Points, in no order, along strands that fork and pass close to each other.
In the rows, zero is written as 128.
Two points are linked if the straight distance between their rows is under 81.9. Some points are linked to none.
Fab: [140 143  83 151 136 101 105 131 179 123 114 130 111 131 159 185  89 164
 185 172 155 160]
gaba: [148 112 185 100 131 149 112 117 158 129 107 126 155 107 164 137 114  97
 154 181 142 141]
vot: [ 71 164 116 125 132 133 119 126 117 125 144 137 130 147  72  98 142 104
  95  88 145 117]
Kifus: [120 165 163 103 147 102  87 121 156 122 117 152 132 110 144 124 106  88
 173 164 178 147]
nuda: [131 146 152 110 134 113  84 125 164 153 112 139 141 134 143 133  88 107
 197 189 184 150]
Pegeg: [102 192  55 152 111 142 151 110 130 129 135 131 118 130  87 131 110 157
 101  92 137 109]
genan: [ 96 152 128 121 153 105 103 141 122 123 146 148 133 152  80 104 143  90
 111 103 137 129]
Bevon: [141 153  95 116 169  60  68 141 121 123 149 170 159 142  99 134 124 121
 129 143 141 142]
vesen: [148 161  79 131 130  47  61 143 137 135 141 167 130 144 136 152  92 148
 186 182 173 165]
dulon: [114 169  86 176  92 118 139 113 128 137 133 115  82 144  91 130 145 138
 131  87 166 149]
nuf: [132 185 134 116 158  97 119 102 160  77 146 162 135 129 134 141 140 122
 116 120 122 129]
mub: [117 112 122 152 102 143  97 145 132 180  91 103 118 142 122 133  99 129
 188 179 186 162]
sapu: [ 97 119 132 142 110 196 142 134 132 164  89  88 117  88 125 113  81 114
 143 163 179 140]
Zezu: [161  89  62 167 112 125 129 144 100 168 128  97 109 132 105 119 138 166
 125 102 136 149]
ripun: [186  90 149  83 188 117  91 123 136 117 130 145 177 119 157 131 141 140
 123 138 109 132]
mil: [133 104 203 123 127 156 144  97 119  80 131 113 135 122 166 124 171 118
  83 149  68 100]
Famet: [142 119  25 170 118 103  86 138 114 135 113 117 111 147 124 169 107 198
 161 151 166 171]
gimi: [ 48  78 181 108 152 160 154 146  55 120 133 127 143 134  94 108 138  71
  90 115 111  83]
butup: [131 144 125 159 106 143 144 122 139 131 134 116  99 146 110 122 150 140
 100  98 106 135]
Deba: [ 91 101 147 148  81 169 189 147  70 166 102  84 120  87 101 105 118  83
 102 114 150 115]
Goroz: [125 144 166 154 109 138 143 124 140 117 125 119  97 130 121 119 151 108
 102 115 120 136]
Lup: [127 167 103 181 111 110 133 114 155 120 125 125  76 142 123 147 135 128
 142 118 150 154]
seg: [101 153 118 170  82 143 158 114 121 140 121  98  83 128  98 115 144 113
 122  92 165 145]
ligim: [173 105  90 149 143 132 127 126 142 145 131 118 110 130 126 129 123 186
  95 114  84 135]
pab: [131 127 179 125 114 156 150  94 135  84 134 111 118 131 148 123 161 132
  87 129  62 104]
Vomem: [150 174 124  98 156  99 116 104 182  91 136 159 149 110 166 180  91 132
 169 162 154 149]
tumo: [120 165  50 168  97 153 161 116 129 134 123 112 106 127  96 123 108 167
 117  92 130 103]
Kos: [ 38  86 185 111 131 171 178 135  46 112 138 109 148 138 106 100 144  81
  79 119  88  56]
Nosik: [ 96 200  90 153 131 133 132 102 151 107 128 139 111 129 101 138 107 130
 109 113 151 129]
lodo: [ 95  70 150 104 134 166 164 148  69 138 149 121 150 150 108  82 158 129
  74  96  51  51]
gakor: [185  97 165 109 149  91  85 148 144 132 127 151 141 127 167 131 146 117
 158 161 124 142]
pebe: [156 127  62 167 146 110 134 122 163 121 133 125 101 127 149 185 112 204
 120 134 102 150]
Lokin: [ 88  90 164 118 107 131 144 158  90 151 148 133 123 178  99  97 190 111
  81  72  86 107]
risiv: [108 190  99 150 134  93  96 119 159 123 124 143 104 126 130 149  91 124
 166 156 189 156]
zukol: [177 116 159 129 140 103 104 132 161 125 128 135 113 122 166 147 132 121
 147 160 117 153]
gutu: [ 67 150 112 130  80 160 204 117  87 160 134 100 120 123  78  78 128 106
 109  66 144  90]
bibe: [165  98 194 109 144 140 123 108 131  86 119 126 140 109 179 131 164 115
 105 156  93 121]
bez: [ 88  70 208 121 136 155 128 154  96 134 106 112 152  94 125 124 125  64
 105 163 137 124]
pelu: [115 131 162 107 161 160 117 114 124  99 124 132 150 106 124 109 129  88
 113 146 134 111]
vafa: [146  92 106 147 130 102 112 157 108 167 149 119 120 162  87  99 163 148
  99  85 102 147]
fite: [124 147 145 119 138 125 121 115 150  94 153 159 136 167 122 113 166 153
  82 100  77 109]
pemo: [117 141  93 145  74 164 195 123  88 161 124 105 119 113  90  83 131 122
 113  78 132  93]
dif: [162  82 168 114 130 166 112 138 148 162 103 110 154 114 139 135 109 118
 145 182 137 140]
muzo: [ 96  56 147 113 130 148 170 168  61 161 142 118 141 136  87  87 155 111
  82  72  71  82]
mov: [157 150  93 107 155  46  54 146 130 134 153 174 152 133 131 136 107 131
 157 162 146 150]
safof: [112  78 115 119 103 150 179 161  61 177 140 112 134 124  79  85 140 105
  97  76  88  93]
puga: [ 72 156 130 125 103 160 162 119 110 134 135 117 124 133  77  84 128 100
  97  78 132 101]
vulab: [126 187 127 117 158 118 112  98 178  91 125 148 130 101 155 155  93 114
 150 163 161 151]
keti: [144 115  78 151 123 171 126 138 128 148 117 100 115 111 106 123 105 138
 122 132 135 121]
tuseb: [165 129 189  91 147 127 117 105 160  89 120 142 143 108 184 143 133 103
 164 159 131 135]
pamo: [160 179 117  78 147  68 112 109 174 108 138 168 168 112 184 196  78 146
 210 172 161 154]
Vib: [196 134 136  60 168 114 111 107 164  92 127 152 187 109 189 167 115 140
 154 143 127 146]
zufid: [104 142 112 150 115 178 132 117 148 147  86  93 105 102 130 126  76 130
 155 161 184 145]
Zef: [101 120 165 111 110 177 156 108 107  99 150 123 143 151 141  93 166 158
  67 113  37  62]
Basuf: [120 169 186  87 150  91  90 113 146 100 124 161 138 103 167 117 116  74
 180 155 181 129]
Penak: [142  89 124 130 125 170 106 153 131 172 105 105 143 113 116 128 102 121
 150 171 150 142]
safu: [139 146 168 143 123 138 139 113 171 106 111 118  93 106 168 150 121 108
 151 160 141 150]
lop: [ 95  87 225 104 136 137 116 146 103 113 109 126 150 106 150 122 144  64
 121 166 147 119]
Bof: [109 148  93 161  81 163 173 117 106 150 118  94  96 110  98 105 129 118
 121  92 160 119]
sulo: [128 134 134 133 116 126  92 135 161 165 103 121 132 145 137 141  83 135
 206 198 189 151]
kiba: [134 145  75 155 119  74  74 141 137 141 130 138 113 154 129 152  93 146
 188 174 179 170]
Popos: [120 123 214 117 140 122 117 120 120  96 114 133 132 110 166 115 150  72
 133 163 148 121]
rilu: [123 153  94 156 117 107  95 139 146 140 121 125 105 136 124 137 106 125
 168 153 179 169]
Tabi: [ 52 101 164 107  66 169 185 148  69 143 145 126 135 159 112  79 164 119
  81  78  70  68]
Keb: [ 81  83 175 111 168 133 125 156  81 124 131 132 142 137  97 108 150  70
 102 122 132 105]
Fibuk: [133 149 166 141 126 129 146  98 167  75 148 129  98 147 152 134 161 132
 103 118  74 126]
vis: [110 174  95 138 144 156 120 104 155 114 119 128 120 110 111 137  87 131
 130 139 158 138]
vibef: [174 167 143  62 182  67 105 108 128  56 146 186 180 119 180 154 139 125
 149 112 134 116]
Guk: [159 105 123 142 143 122 121 127 137 144 140 133 124 142 123 111 150 176
  80  94  74 133]
tive: [107  98  95 126 123 161 154 151  79 171 129 101 137 110  67  96 117  91
 117  97 138 119]
guge: [ 97 110 151 111 134 123 124 149 102 134 152 143 136 176  93  92 182 130
  82  78  84 100]
rida: [ 35  85 185 113  87 166 197 152  38 130 139 114 144 146 111 101 150  94
  80  91  76  55]
bom: [122 141 104 148  86 137 154 131 125 150 142 116 110 161  91 109 168 145
 103  71 116 124]
fefi: [115  87 152 118 157 131 111 154  99 135 128 131 137 129  94 107 150  86
 107 121 114 120]
Naruv: [204 106 163  63 178 107  98 117 131 100 128 150 187 119 186 131 140 134
 147 135 120 137]
Lom: [171 135 171 114 131  90 113 122 176 106 126 150 116 113 187 153 119 108
 188 162 129 147]
fiku: [106 102 131 150  91 183 173 143  91 176  93  83 120  82 113 108  95  96
 128 145 171 123]
Deras: [162 170 135  75 181  94 120  92 150  54 138 167 165 119 178 167 135 135
 125 117 114 126]
zuzi: [145 148 116 169 129 100 134 122 169 114 130 122  80 136 145 162 133 145
 148 130 130 160]
Daf: [173 105 128 111 180 109  95 128 141 126 135 144 157 128 135 122 138 148
 104 131  95 136]
Lol: [ 80  89 157 138  73 145 199 150  63 167 127  99 125 103  85 109 138  83
  94  84 131 112]
Zeto: [126 124  84 164 104 139 105 135 135 151 103 101 100 129 117 145 107 141
 171 144 187 160]
vorap: [182 144 148  77 153  47  81 132 141 105 144 180 156 107 173 139 122 117
 196 146 144 127]
taras: [146  86  89 143 116 171 123 153 110 179 102  99 127 112 100 120 104 126
 136 150 147 135]
Mifur: [118 161 130 126 149 158 117  96 163 103 113 128 127  95 136 140  91 112
 136 153 161 139]
tas: [166 149 145  63 171 130 118  82 149  58 133 144 177 105 178 164 122 131
 134 132 119 130]
Kife: [184 123 148  93 153  58  70 145 143 128 142 170 153 119 164 124 133 116
 183 161 133 143]
Nov: [169 115  66 170 135 132 142 121 155 137 122 111 100 125 145 156 110 204
 116 123  99 133]
gonik: [102 151  83 170 100 150 129 121 134 142  89  96  87 120 130 142  99 145
 167 140 199 154]
Patom: [137  99 123 128 147 119 116 148 113 150 139 128 136 142  85 105 153 119
  94 106 105 131]
Dapu: [128 152 117 128  79 165 178 118 132 130 143 116 119 150 127  95 142 168
  83  78  57  90]
Rez: [150 149 135 159 131 106 141 115 172  99 137 131  88 139 153 152 147 143
 121 123  94 149]
luza: [153  91  71 160 105 118 140 137  96 182 142 104 112 146  88 103 157 162
 108  74 117 141]
mun: [146 134 123 133 130 121 119 117 189 126 111 130 116 135 168 184  87 148
 208 184 153 156]
vab: [112 128 156 122  80 171 172 122 113 124 143 113 126 153 137  91 156 158
  71  97  38  81]
Zele: [121  84 180 114 125 177 126 144 126 151  96 110 151  96 130 128 110  87
 118 174 140 125]
poro: [190 153 155  61 169  55  92 122 126  71 145 188 170 106 183 145 134 123
 184 124 139 111]
Gur: [125 149 111 128 155  92  84 134 132 120 138 152 136 146  95 115 141 112
 120 117 136 139]
ritav: [146 143  61 147 165  90 133 126 174 107 134 143 124 128 163 216  96 197
 139 162 116 159]
feto: [120 143 100 113 100 157 155 134 129 143 154 140 140 162 116  92 142 192
  66  70  54  83]
rire: [137 136 164 155 117 145 137 117 152 110 115 112  98 119 146 133 138 108
 122 140 128 143]
Suro: [166 107  45 166 128 107 107 140 111 162 142 119 119 143  98 133 126 191
 108 108 130 152]
gigo: [142 148  75 142 155  86 134 128 187 104 130 140 113 127 173 211  94 183
 178 175 135 161]
Pir: [141 141 139 137 125 144 131 112 186 118 108 128 108 114 168 167  97 128
 176 178 146 153]
Devu: [154 121  32 163 141  95  91 138 123 144 133 132 124 141 119 162 105 194
 130 139 140 166]
Fedi: [138 145  49 164 117 147 129 126 132 126 112 111 109 115 107 142 106 168
 133 119 145 128]
das: [ 81  82 137 122  75 139 219 152  45 181 138 110 136 117  76  96 147  88
 100  64 106  93]
faru: [106  91 158  96 133 170 154 129  85 113 149 128 155 156 125  79 156 144
  68 110  45  49]
Luda: [104 144 217  95 151 110 111 114 122  86 119 152 137 109 171 111 141  66
 154 156 167 117]
pebo: [118 117 115 137  72 133 170 132 101 173 145 114 109 155  81  96 177 131
 102  61 123 124]
paf: [168 106 144 125 165 122 109 122 139 121 146 133 141 132 138 113 152 150
  88 107  73 125]
volun: [ 89 100 143 122  75 141 169 152  87 171 151 120 128 163  83  93 180 123
  94  58 101 106]
segi: [128 127  35 167 129  86  94 144 131 123 108 127 111 147 153 198  93 213
 186 169 159 173]

A fork is a point with three links. Follow the links from the first point to the second and name the forks in between, in order.
Zef / sulo: Zeto
vot / sapu: rilu, Zeto
Lol / genan: Zeto, rilu
keti / risiv: dif, Zeto, rilu

Follow the links from the first point to the second, and from the first to the third. Name the last point that the two ways share.
mov / das / Penak: Zeto
tumo / Deras / gonik: dif
gutu / zufid / Luda: Zeto
gakor / Pegeg / Luda: dif

Name the points in between on the shortest way along the links from the first point to the second, in order.
fefi / Famet: Patom, vafa, luza, Zezu, Suro, Devu
zukol / lop: Lom, tuseb, gaba, dif, Zele, bez
dulon / zufid: seg, Bof, pemo, gutu, puga, vot, genan, Gur, Bevon, mov, vesen, kiba, rilu, Zeto, gonik
rire / paf: safu, Pir, mun, Fab, gigo, ritav, pebe, Nov, ligim, Guk
Penak / sapu: dif, Zele, bez, lop, Popos, Luda, Basuf, Kifus, nuda, sulo, mub, Zeto, gonik, zufid
